Points on a hilly landscape, in no order, each with its height.
From any point a ball rolls to the lowest of the 2 points nearest to it. It stops when none of these is lower. Distance is the straight distance between rows; heights are no part of it.
Ton h=684: [-14  33 -35  -7  -1   5 -13   3   7 -26  16 -22   0  20  16  14  -1   0
  18  20 -14  -4  -6   5  18   4 -13   5  41  32   0 -13   4  -2  -9  12
  19 -17   0  -8 -10 -24   4  -6   5  13  -6]
mutiz h=554: [-10  38 -26 -37 -12   5  22  11   0   4 -20  -4  -3  15 -25  18  -2  -1
 -21   6  -2  15 -24   7 -10 -15   6   1  21  12  25 -12  -1 -12   9 -11
  24   7  -7  25  -9   3 -38  -2  -3 -11 -31]
vez h=764: [  6   1  16  -4  24 -29   7 -11  17 -35  38  14  -4  -8  -4 -19  -3 -17
  21  29 -33 -15 -16  -4  26  10 -17 -11  -7 -12 -31  14  18  19 -16  17
   9 -13 -19   8 -16   2  19 -12 -20  12  -2]
bul h=555: [-12 -35  19 -15  42 -34  12  14   7   8   4  28 -14 -37  25 -20  18  18
  -3  12  31 -36  -4 -19 -13 -30  -6  -6 -17 -56  -9  19 -19  45  -8  11
 -35   2 -11  13 -17  57  17  15  15 -10 -14]
budo h=250: [ 33 -16  38  11 -25 -12   8 -26 -27  -4  13  11  16  -4 -18  -6 -17 -14
 -12 -23 -15  18  -2  11  14   4   5 -14 -29  -1 -23  14  10  -6  34 -37
  -3  12  14 -12   3 -20  -2 -11 -22  -7  21]
sur h=391: [-39  16 -34  -4   2  -7 -12  21 -12  14  -4 -10 -14 -11   0  -5   8  22
   6   8  30   1 -15 -36 -27 -41   8  13  14 -36  20 -23  -9   0 -18   2
  -5  18  -6   1   2  49 -24  18  18 -22 -23]
fini h=245: [ -7  29 -11  -7 -21 -20  16 -14 -10  -7 -32   4   6   1 -38  -7 -25  -8
   1  22 -26   5 -12   6   3  -2  -9   8   0   7   5   9  21  -8  -9  25
  -4  -8 -12  14   7   7 -19   9 -12 -26   8]
zul h=510: [-27  -5  -6 -16  24 -23  -8   8 -11   7   7  11 -19 -34  23  -9  19  30
   8  12  37 -18 -14 -28 -11 -41   8  12  10 -42  -8 -16  -5  24 -11 -27
 -10  20 -18 -19 -13  50 -12  -3  12 -12 -19]
loko h=311: [ 41  -7  26   7 -22   2  17 -17  -4  10   5   6  18  11 -25   4  -8 -13
 -19 -19 -26  16  -5  19   1   6  17 -16 -31   3  -2  18  22 -25  19 -15
  17  12   0  12   5 -20 -13  13 -19  -6  11]
magam h=687: [-17  10 -10  10   9  26 -35   9 -21   0 -19 -14   1   5  17  11   7   2
  28   3  22  -6  22   1  16   6 -18  30  19  30  -5 -37 -16   6  -4   9
 -27  -8 -10 -29   4 -25   4 -17   1   1  25]
Kede h=377: [ -6  -7  20  15 -14 -11   0 -15 -20   6 -40  11  -9   0 -16 -16 -21  -8
  21   1 -32   7   7  17   4 -10  -6  16 -23  14  -7   5  17  -2 -12  -3
 -27   4  12 -17  13   6  -5  10  -4 -21  32]
zovo h=703: [ -8  30 -14 -31  11   3   7  -9  18 -37  -7 -19  -2  13  12  11  -2  -5
  11  21 -30 -19  -7   0  26  22 -29  -3  37  39  -7  -3  11   9   2   6
  26 -23 -12  15 -16 -37   1 -17  11   8  -3]
gup h=383: [  8  20  -5 -16 -12  18  18   2  11  -2  -4 -13  11  23  -8  15   7  -9
 -22  -2  -3   9  -6  11   9  27   5 -14   9  27  20  10   4 -22  18  10
  29  -7  -7  31  -5 -36 -12  -5   6  -4 -16]
Nizu h=479: [ -1  -1  21 -17  39 -28  20  12  20 -16 -30  25 -16 -33  13 -10  24  -7
  20  26  -7 -16   8  -9   9  -6 -25  -7 -20 -26  -5  24  -3  36 -12  32
 -59  -4 -23   5 -12  32  24 -12  -5   1  13]
dav h=669: [ -4  21 -11   1  -1  20 -11   3   4 -17  23 -26  19  22  17  23  -2   0
  20   7 -22  -5  13   3  16  20  -6  -4  34  42  -4 -14   3 -10   3   3
  26 -16   3 -24  -6 -43   6 -10   6  16  12]
Fanu h=324: [-12  -8   1   4   1   1 -16  -1  -5  18 -35  -1  -5   1   5   4 -12   2
  24  -3  -1   0   4   9 -12  -7  -1  20 -13   9  -3 -14   1   1  -8  -2
 -26   5   3 -19  18  -2  -4   3   6 -11  13]
Vugag h=402: [ 17 -11  24  11  15  -6   6  11  23 -12 -13  22  -4  -9  -5  -8  11 -12
  12   6 -13 -15  21 -11   8  21 -28  -7 -36 -10  -3  28  -3   0  -3  39
 -42 -14  -6   6  -3   5  41  -4  -4  16  26]
Nekub h=741: [  4   5   6 -16  25 -10   2 -12  24 -45  41   7  -6   3  18  -9  12  -7
  16  26 -29 -20  -9  13  35  21  -4 -12  13  12 -24  17   9  31  -5   6
  17 -20 -19   5 -19  -3  20 -12  -7  21 -14]
vog h=372: [ 41   1  10 -15  -7 -15  22 -22   9   4  30   9  18 -10 -32  -5  -2 -21
 -29  -5 -13  16 -27  -5  13  13  21 -31 -27 -20  -4  27  20   5  13 -14
  17  14 -10  18   2   2 -22  -6 -21   0 -14]
paz h=412: [ 38 -24  16 -12  -2 -14  21 -19   3  21  37  22  10 -21 -19   5  -2 -16
 -35 -17   0  15 -26   4   0  -2  18 -25 -26 -34  -2  14   7  14  13 -25
   4  26   0  18   2  26 -11   0 -21  -3 -15]
Kesa h=393: [-11  -6  -9  -1   9  33 -24  15   8   1  -7 -19   6  10  26   2  15  12
   2  -7  56  -5  28 -18   3  26   0  24  11  20  17  -6 -35   1  14  -2
  -5 -22   7  -2  -4 -29  26 -24  21  27   9]
Did h=641: [  6  12   2   3 -19   3  -4 -19 -14 -18 -25 -16  14  19 -10  19 -35  -8
  27  -1 -51  -3   6  18  28   8 -28   0  29  46 -12 -16  18 -16  17 -23
  19  -6   8 -26   1 -45 -18 -11  -2  -8  31]
kide h=417: [  8  -8   5 -21  -1   1  10 -11  14   1   1  -1   3   0   6   4   6  -7
 -12   1   4 -10  -5   4   2  16   3  -1 -13   7  -7   3  -2  12  11  -1
  -1  -2 -14  17   4 -13  10 -15  14   6 -14]
Buse h=397: [ 20 -13  16  -7 -12   3  11  -8  13   6  21   7  12   0  -3  -5  -1  -9
 -24  -8   7   2  -6  -4  -1  20  14 -20 -36   3  -2  16  -2  -4   6  11
  11  -4  -8  21   1 -16   7  -3   2   7 -16]
nisen h=317: [ -4  10  32  23  13  -1 -13  12  -7 -31 -39  12   4   0 -14   0 -11  -1
  32   3 -16   6  33 -15  20  26 -37  -1  -7  11  -2  11  -8 -12  -4  47
 -57 -14  -1 -10 -12  -3  30   7 -13   8  67]
Luz h=418: [ 35   9   8 -27  16  -9  33 -25   7 -14  28   7   8 -16 -22  -6  -1 -25
 -28   1 -17   3 -37   0  24  20  13 -32  -9 -12  -9  24  24  30  11 -10
  27   1 -23  36  -7 -11 -20 -21 -20  11 -20]
fur h=379: [ -2  13 -29 -14 -15   5  25  -3  12   8 -36   5  -4   5  -3  -5  -7   0
 -19  12 -31  -5 -21  25 -17  -7   4   7 -14  -9  17  17   8 -16  -9  31
   8  -3   0  36  15   2 -11  14   1 -12 -31]
Mefi h=405: [-37 -18 -51   3  14  22 -19   6   8  21 -13 -19 -20   7  36   8   5  17
   4  -7  18  -6   7  15 -17 -19  20  26  31  -6  26  -9 -17  -7  -6  -7
   3  16  18  -9  -3   3  -3  13  30   5 -15]
Melid h=435: [-14 -16 -26  23   2   8  -5  22  14  -1  41  -7  -9  17  12 -15  12  15
   1   3  17  12   5 -10 -16  -9  20  -8  13 -19  10   5  -8  -3 -27  22
  16   3  10  16  -1  14  12  27  12  12 -14]
kifo h=545: [ 18 -23   6   9  15   1  -4  -1  18   9  23  13  -8   3  29   6 -11  -5
  17   0 -26  -9  15  22 -16   1  -2  14 -18   3 -18  -3   4   5  -5  -5
  -2  -3  16 -13  10  -2  24  10   3   3   5]
Luk h=557: [ -3 -33 -13  25   9   8 -22   7   6   8  59 -10 -10   0  38  -1  28  10
   4 -11  33   4  29  -6 -15 -12  21   0  24 -17   6 -13 -19   5   5 -50
  18   2  41 -31  -4  13  22  -3  11  36  -9]
voba h=534: [  5  43 -22 -42 -20   9  30 -11   2   6 -32  -9   1  15 -19  24  -6 -14
 -18   4 -30   6 -23  13   2   3  -9  -2  32  27   7 -10  18  -7  22 -16
  26   4  -5  16  -6 -25 -41 -13  -5 -15 -23]
mipem h=409: [  8 -19  50  36 -22 -12 -10  -3 -35  13   0  23  15 -26 -15 -22 -12   0
 -18 -33  38  14  13 -21 -19 -16   3 -11 -26 -24 -20  -4 -12  -8  10 -38
 -20  13  33 -17  23  33   8   5 -14 -21  17]
Tolev h=357: [  8 -12   4  24 -14  14  -3  10   3  10   2  -6  15   5  -5   4  -1   2
 -10 -14  17   7  11 -11 -16  14   8  -9 -27   1   3   5 -17 -23  -6  24
  -1  -8   1  23  17 -11  14   9   6   5  -3]
penug h=516: [ -2  46 -16 -24 -12   4  24 -23  -6 -17 -36  -9   8  12 -13  15  -5 -17
 -15  19 -35  -3 -21  12  10  15 -20  -4  31  27   5   7  11 -11  11  13
  27 -10  -9  31   4 -23 -27 -10  -5 -18 -16]
Kob h=244: [ 29 -42  20  31  -6  29 -14  15  -5  22 -41   0   3   5  -5 -14  -5   5
  -5 -29  37   4  31  -6  -1  19  10  20 -22  24   2  -3 -37  -9   2   4
 -12  -9  14   4  29 -22  19  -2  12  -4  25]
bab h=410: [  3   3 -14   3 -13  27   6  14  16   6   8 -28   3  37   8  19  12  10
 -21 -10  11  12   6  12   1  16  14  -8  14  28  27   6  -2 -30   8   7
  28 -13  10  13  10 -40  -9  -2  13  19 -18]
ginug h=249: [ -9  13  17  17   1  -1 -25   2 -18 -17 -44   3   6   7 -12  -2 -15   3
  37   3 -10   8  29   1  18   8 -31  11   2  25  -5   0   3   1 -14  36
 -46 -11   1 -23  10   3  14  14 -19  -6  62]
gepup h=364: [ 33 -26  33  17   4  -8  -9  -4   3   1  44  23  13 -14  13 -14  -6 -14
 -13 -10  -4  -1   8   2   0  11   3  -8 -41 -19 -29  13   5   1  13  -9
  -6  -7  11 -11  10   7  29  -3 -17   3   7]
Rup h=437: [  5 -12  28 -12  25 -10  17  -3  23  -6 -31  27 -10 -21  11  -3   8 -21
  -2  16   0 -16  14   6   5  16 -14   0 -36  -8  -6  21  -1  26  -1  20
 -42 -11  -7   8  -1  12  27  -8  -4   4   6]
zef h=351: [ 33  -2   5 -21 -16  13  27 -10   7  10  10  -9   5  12 -19  22   1  -8
 -30 -18 -18  13 -16  15   5  13  14 -16  -9  20  12   5   6 -15  25 -16
  25  12   0  23   2 -33 -13   0  -6   9 -13]
liva h=485: [-42   2 -47 -10  13  12  -6  13   8  10 -47  -2 -10 -10  16  -8  12  20
  -5   6  21 -14 -12  -4 -25 -19  -1  17  11 -17  25   6 -17   2 -23  46
 -18   5  -6  23   6  22  -5  16  28 -17 -19]
deren h=606: [-19  19 -14 -43   6   2  17  -9   5  -5 -23 -12 -19  -3   0   1  15  16
 -19   7  27  -6 -18  -9   9  -5   7  -1  12  -2   7   1   0  24 -10  -3
  -1   7 -35  17 -13  -3 -17 -19  14  -6 -32]
Vuvok h=452: [ 27 -16  13  -8  -1 -13  11 -15  -2  18  31  20   2 -20   1   6 -12 -13
 -14   4  -8   3 -13  13  -3  -9  10  -5 -24 -24 -12  -8   9  12  22 -46
   4  25  12  -6   2  18 -13  -9 -13 -13 -10]
fub h=199: [-22 -20  -6   3   8  27 -28  -1 -13  23 -40 -10 -16 -10  16   6  14  18
   7 -19  47 -19  11  -6  -9  -8   6  23   7   4  16 -25 -28   4   0 -30
 -16  13  -4 -11  12  -3 -13 -16  18  -5  -5]
nevo h=399: [ 29 -12  30  10  10 -15  -4   8   7 -15  49  14  14  -3   7 -13  15 -16
 -14  -1  -1  -7   6  -8   5  28   1 -15 -33  -9 -27  22  -9  -2  13   9
  -4 -20   1  10   1  -1  43  -7 -15  14   5]
panib h=328: [-50 -11 -59   7  13  13 -16   9   4  21  12 -29 -32   4  20   2  18  21
   0 -12  21   2   7  17 -28 -34  24  10  58 -23  42   0 -10  -1 -14 -13
  10  25  26 -16 -24  25 -20  23  32  14 -20]
tam h=441: [ 15  -5   9  39  -3   8   0  -6  -9  -6 -29   3   8  20 -20 -17 -29   4
  17   1 -52   6  22  35  25   4  -9  13 -28  17  -8  25  17 -20 -17  32
 -18 -16  11 -16   9 -18  10  32 -15   2  53]
naned h=458: [-42 -21 -43  11  16  24 -29  23   2  27 -44  -9 -10  -3  21  -5  12  24
   4 -12  30 -10  10  -8 -29 -23   9  25  19 -12  33  -3 -19  -7 -19  26
 -12  13  10   6  18  17   1  19  33  -4 -10]
sof h=514: [ 11 -15 -18  -6  -8  -2  14   0  11  32  26   0 -16   7  -1  21   1   2
 -17 -10 -12  22 -13  23 -21 -24  21   0   1  -4  16 -16  -1  -2   6 -42
  29  33  24  -6  -9  12 -26  21  -6  -3 -18]
Norik h=588: [ -4 -38 -10  43  10  21 -32  22  -2  20  26 -11  -1  -2  27 -10  14   8
  11 -15  47   5  41 -21 -21  -4  14   9  11  -6  18 -21 -36  -4  -2 -29
  13   3  40 -13   4  10   8  -5  13  29   6]
Zogam h=430: [-20  10 -34 -16   1  -6   9  10  18  -6 -22   8  -6  -4   2  -6   5   6
  -7  15  -8  -9 -20   4 -26 -15   5  15  -3 -22   7  12   7   4 -22  34
  -7   3 -10  27   5  22  -6  13  13 -18 -23]
nakiz h=706: [-29  23   4 -14  16   9 -32   7 -10 -14 -35  -8  -5 -12  17   8  22  13
  23  15  33 -22   2 -19  22   6 -27  23  21  16  -2 -19 -10  20  -1  10
 -28  -2 -30 -25  -1 -17   4 -25  -1  13  16]
Fitil h=413: [ 12  -6   8  25  -2 -11   7 -15  -8  -7 -30  11  -2   6 -13 -15 -22  -7
  25  12 -60  -4   7  33  10   2 -13   8 -32  12  -8  11  30  -7 -17  11
 -15  -7  18 -23  13  -4   5  19 -10 -10  40]
gezov h=570: [ 18 -38   9  15  28  -3  14   0  30  12  30  31  -8 -16  25  -5  11   1
  17   5 -29 -20  13  25 -23  -6   4   3 -22 -33 -14  13  15  18  -9  12
 -11  -2  10   1   6  18  35  28   4   8   3]
far h=488: [ 25   2   0 -20   1  -6  14  -5   1  20  34  15 -12   3 -12  20  -2 -13
 -22  -2 -31  22 -22  12 -16 -14  15  -1  -2  -3   0 -22  12   3  24 -52
  27  29  14 -16 -15  11 -23   2 -23 -13  -7]
Zur h=484: [  2  -8   2  28   0  -6  -7  20  11  -9  73  -3  -1  13  12  -7  13   1
   4  -4  11  16   3 -11 -22  -5  25 -12  16 -20  -6  -9  -8  -5 -18   4
  22   2  14  -2  -6  17  12  15   4  28 -10]
mal h=470: [ 21   3  -6  32 -20   4 -12   9  -5   4 -21 -11   5  23   1 -10 -25   1
  19  -9 -39   3  17  32   9  -4  -2  12 -19  24  -5  -3   9 -36 -14  31
   6 -14  23  -1  19 -22   9  30  -5   2  31]
muzut h=336: [ -2   4  23 -14 -25  13 -20  -4 -17  16  -7  -6  -7 -17   1   7   2  11
  -7 -17  56  -2  -1 -21  12  -2  -3   1   1   1  -1 -28 -25  -1  21 -47
 -16   2 -12 -22   6   1 -12 -29  -4  -5 -10]
Zup h=598: [ -5  27 -14   9 -15 -12  -5 -12 -19 -10  -3  -4   5   6 -17   6 -27  -8
  23  17 -53   6 -14  15   4 -13 -10  12  11  20  -9 -20  33 -10   5 -11
   7   4  -1 -24   3   3 -18   4 -19 -22  25]
kemik h=365: [  7  12  33  30   7  -9   0   5   6 -28  -8  10   9   3 -13  -5  -2  -9
  22   7 -26  -8  27 -10  20  26 -34 -14 -23   7  -7  24   4 -14   3  48
 -36 -21  -5  -5  -3  -5  37   0 -12  13  45]
busig h=414: [  7  13  19  17  -3  -7   2   6  13 -25  25  -1  20   9 -15  -7  -2 -12
   9  10 -24  -6   6  -4  13  28 -18 -19 -22   1  -9  15   4 -17  -7  42
   1 -26 -15  12   5 -10  24  10 -11  19  16]
narol h=307: [ 23 -22  35  28 -24  17  -5   9  -4  20 -25  -6  13   3 -11 -17  -8   8
  -4 -28  20  10  27 -17 -11  10   7  -9 -33  18   5   8 -23 -22  -6  20
  -5 -14  12   9  26 -17   8  20   4  -3  19]
lora h=310: [-34   6 -51   2   1   1 -13  24  -4  10  -5  -5 -10  -1   4   4   8  22
   1   2  13  10 -13  -7 -32 -31   8  16  29 -29  27 -16 -14  -7 -24  19
   4  17   7   1  -4  27 -27  25  14  -4 -32]
Loga h=382: [-31  -3 -36  14  -1   7 -15  16   6  13   8   0  -7  18  12  -2   4  10
  -5   0   7   9  -5  -7 -26 -21  15   3   8 -13  23   0  -6  -9 -29  32
   7  11  12  16   8  19  -1  25  26  -1 -21]
tago h=564: [ -1  32  -5   0 -13 -18  10  -4 -20 -14  24   0   9   2 -31   7 -23 -14
  17  29 -43  18 -19  -2   0 -12   3  -6  24   7 -10 -27  23  -7   5 -11
  16   1  -8  -3 -12  17 -28   0 -27 -16  16]
bini h=433: [ 19 -10  21  18  15  -2   1  11  31 -15  44  10   0   3   1  -5  18  -3
  -3   8 -14  -9   3   1   4  26   5 -13 -29 -13 -12  25  -3   0 -14  42
  -2 -25 -11  16  -6   0  46   7  -6  19   2]
golor h=326: [  7  21 -13  -7 -20  -7  11  -5   4  -1  -4   1  13  10 -24  -3  -4 -14
 -12  10 -23   3 -22   6  -3   1   5  -8 -11   0  -1  15  19 -18  -4  29
  13  -4 -17  34   7   7 -15   8  -9 -14 -14]
Basub h=527: [ 16 -22  -2  21  -1  -1 -12  13   9  -1  87  -7   0   6  16   2  29   2
  -6 -12  24  23  10   2 -12  -2  20 -17  15 -22  -5  -3 -18   6   0 -41
  30  10  34 -27 -12  13  22  -1   3  39 -12]
Doro h=275: [  6 -16  30  -3   1 -23  13  -7  -5   6  -3  23   2 -23 -14 -18 -10 -14
  -8 -12  11  -2  -5 -14 -11  -6   1 -15 -38 -32 -17  16   4   5   6   1
 -15   2   2   2  10  27   6   4  -7 -10  -4]
vonu h=539: [ 13 -13  -2   8  -8   2  10   9  14  17  54  -5 -10  13  -9  18  10   5
 -40 -18  -2  31  -9   4 -18 -11  20 -24   2 -11  19 -13 -13  -4   5 -32
  35  30  27   6  -9   8 -16  11  -8  13 -14]
zesat h=489: [ 18  30 -13 -30  -2  -3  35 -24  17 -20 -13  -3   4   5 -24  -4   1 -20
 -19  20 -45  -7 -22  12  23  19  -8 -10  17  15   2  28  26   3   2  19
  30 -13 -19  38  -9 -26 -20 -16  -5  -9 -20]
Lekop h=442: [-22   8 -21   1  -2  29  -4  11  15 -12  10 -41  -2  34  17  22  22   6
  -5 -12  31   6  23  -6   4  29  20  -4  41  31  27  10 -12 -11   1   8
  17 -16   9  -2 -13 -43   4  -7  27  32 -16]
leze h=427: [ -8 -12 -14   7   5  29 -11   6  18  -5  17 -30  -3  19  26  -2  23  14
  -9  -9  52  -5  35 -10   3  25  25   4  19  16  20  20 -28   3   2   5
  13 -14   6  -1 -13 -34  26 -16  29  34  -3]
lop h=457: [ 33  12 -12 -32   5   1  39 -36  25   2   9   6   2   0 -24   0  -1 -18
 -29  11 -44  -3 -32  24  16  20  12 -12  -1   1   2  26  28   9   7  -8
  30  11 -13  35 -14 -18 -18  -5 -15  -1 -18]
Gogo h=522: [-11 -18  26 -15  41 -25   6  16  15   7 -24  34 -13 -32  23 -15  22   8
   4  10  30 -25   9 -22  -3 -13 -10  -2 -23 -43  -1  16 -21  37  -7  25
 -49  -6 -21  10 -15  33  24   0  13  -5   4]
fegob h=579: [-26  17 -35 -34  -4   8  16   9   2   7 -22 -15 -18   5  -4   5  10  16
 -23   8  14   6 -30  -2 -16 -25  10   9  27  -1  24  -6  -3   4  -8  -4
   5  20 -20  17 -17  10 -30  -5  11 -11 -39]
gedez h=523: [ 13  23 -18 -12  -2 -10  18  -1  -2   0  43  -3   2  10 -13  20 -13 -17
   1  10 -43  21 -21  10  -7 -15   9  -5  27  11  -5 -26  21   0  10 -27
  34  11   2 -12 -16   7 -23   6 -19  -9 -12]
zalib h=349: [ -8 -12  12   9  -6  25 -25  17 -16   9 -34 -12   5   4  -4   6   7  12
   5 -12  59  -2  23 -23   5  26  -2  14  -1  32  10 -16 -28 -11   9   9
 -16 -17 -10 -13  12 -25   9 -20  13   9  12]
fisan h=622: [ -5  25  -1  21 -19  -9  -4 -18 -23 -21   4 -11  19  18 -20   5 -39 -10
  30  12 -56   5  11  19  17   4 -14   1  19  27 -12  -8  26 -16   7  -4
  19   0   6 -20  -4 -21 -12   8 -22  -7  27]
zoda h=670: [-13  22   1  -8  -3   8 -27  -4 -15 -17 -19 -20   8   6   9  15 -12   3
  35   4  -5  -8  15  -1  28   5 -31  18  26  39  -9 -32   7   1   2  -8
  -8 -11  -9 -32   5 -34  -2 -22  -5   2  26]
Gira h=521: [ 10  -9   4  18  -4   9 -10   9   0  -2  41  -2  10  17  25   8  -7  -1
  20   9 -23   5  14  10  -4  -3   4   2  -8  14 -17 -18   7  -9   2  -8
  16 -14  12 -13   1  -6  10   4   2  13  13]
tugi h=559: [-13 -29   6 -16  35 -31   7   8  -7   7  21  16 -17 -37  23 -21  19  24
  -7   4  47 -24 -11 -28 -10 -37   8  -6   4 -59 -19   8  -5  36 -10 -14
  -7  15  -7  -2 -16  58   6  10  10  -9 -30]
dif h=315: [ 35 -22  41   5  -1 -19   0 -22 -12  -9  13  26  16 -17  -9 -18 -11 -30
 -13 -11 -19  -5   9  13  19  17 -10  -4 -46 -12 -28  23  12   6  31 -23
 -25  -7   8 -16  10  -6  23 -17 -16  -1  10]
fenav h=304: [  3 -31  15  10 -16  33 -10  10  -7  14 -24  -8   6   5   3   5  -2  11
 -13 -26  54   3  20 -16  -1  15   6   4 -12  23   4  -6 -28 -10  14 -15
  -3   0   9   4  14 -21  12 -20  11   1   0]
Zupog h=270: [ -9 -31   7   8  -7  10 -16   4 -12  29 -34   4  -8  -5   8  -3  -5   7
   7 -23  22  -2   6  -3 -18 -16   1  12  -3   2   8 -25 -11  -9 -10 -16
 -14  13   9  -8  15   9  -7   3  16 -13   5]
lon h=348: [ 23 -22  34   7 -17 -26   3 -15 -27  18   7  22  14 -29 -18  -8 -11  -4
 -29 -26  25  17  -9 -11 -11 -10  -6 -20 -34 -35 -14  14   2   1  12 -35
 -16  20  13   1  21  39   0  -1 -14 -14   3]
dig h=497: [ 11  -6  -4  28 -15  10 -13   7  -9  11   6  -9   8  17   8   2 -17  -1
  22  -9 -25  17  12  11  -6   0   6   7  -4  21  -8 -19   2 -20  -7   4
   3  -1  19 -15  11 -17   4  15  -5   3  28]
povo h=456: [-39  13 -19 -17  22 -10 -11   4  -3  16 -19   1 -16 -18   8   3   9  25
  13   7  20 -13 -17 -11 -21 -30  -2  18  15 -21   8 -19  -2  19 -15  -3
 -10  16 -18 -11  -8  32 -22   3  12 -19 -11]
mifor h=207: [-37   8 -48 -10   9   1   2  16   9  11  13 -14 -27   6   3   7   6  22
 -18  -3  12   7 -11   3 -26 -33  22  10  45 -24  28 -10  -7   0 -17  -4
  21  21  15   2 -15  39 -28  23  24   5 -36]
mosa h=654: [ -4  33  -2  -7  -6   4  -6 -16  -7 -20  -6 -27  19  12   4  25 -14 -12
  29   7 -24  -9   3   1  32  12 -35  -2  41  46 -13 -26  15 -10  19 -18
  26 -11   2 -26  -3 -45 -12 -19   1   5  12]
fuga h=274: [-16 -11  20  -3  -1  29 -37   7 -20  10 -29   1 -16 -26  16  -4  21  11
   5 -16  61 -26   8  -8  12   6  -9  28   8  -3   4 -25 -25   8  20 -37
 -26   4 -15 -26   7  -8   3 -39   6  -3  -4]
senu h=120: [-23  32   2   9 -14 -14  -8 -14 -25 -16 -44   2  14   5 -24  -2 -28  -1
  23  17 -18   7   3   6  14   5 -25   7   9  15  -1   5  17  -8  -9  37
 -19 -13  -4 -14  10  -5  -3   2 -12 -24  37]
fovar h=720: [ -9  20  -8 -23  28  -4  14 -22  29 -35  17  -8   4   9  13   2   1  -4
  10  26 -38 -23 -13  13  39  21 -22  -5  31  22 -12  12  23  24 -10   1
  33 -22 -18   6 -17 -21   7  -4   1   8  -1]
tad h=172: [ 12  -7  20 -16  13 -40  17   4  -9  -4  11  21   3 -25  -4 -17   2  -4
  -6   2  27  -9 -22 -25  -1 -12   5 -21 -29 -44 -26  20   4  24   1   1
 -21   4 -15   6  -7  39   5  -4  -7 -10 -24]
nodek h=633: [-14  40   5 -40  -9  -8  10   6 -17 -10 -38 -12 -25 -13 -11  -2  17  15
  -8   4  47  -4 -29 -32  18 -23  -3  -2   9 -10   3 -16  -5  18  -5  -3
  -2   8 -56   8 -16   4 -33 -27  -1 -14 -25]
tolen h=378: [ -5  -4  15 -25 -12   6   7  -5  -4   3 -10   0   0  -6  13   7   7   2
 -15 -14  40  -2  -9 -19   2  11   2  -3   1   6  -6  -9 -11  12  15 -32
  -6  -4 -17  -2   3 -16   2 -27   0   8 -19]
nilak h=337: [-18  35  -9  -3 -25 -27  15 -20 -37  -7 -25   6  14  -4 -55 -15 -30 -12
   8  27 -27  13 -12   7 -15 -16  -1   4   9 -11   2   7  34 -18  -6  14
  -6  -2 -13   0  -7  19 -29   7 -27 -38   7]
gelu h=459: [  8  -8  25  39 -30  -5 -18   3 -38  10  11  10  12 -12  -6  -6 -11   7
  -6 -33  29  30  14 -18 -17 -15  10 -12  -9  -3  -8 -22 -12 -15  11 -32
  -6   8  23 -22  11  22  -1  10 -10 -11  17]

Call two points neighbours if one is among the 2 nearest of the other. Go from one point of each pair to the other, from neighbour to neighbour, staying as low as possible. Name the highest point that can't be avoided.
mifor and senu: liva
vog and fub: tago
Kob and fub: kide
fub and fini: Lekop
budo and senu: bini
tad and budo: tugi
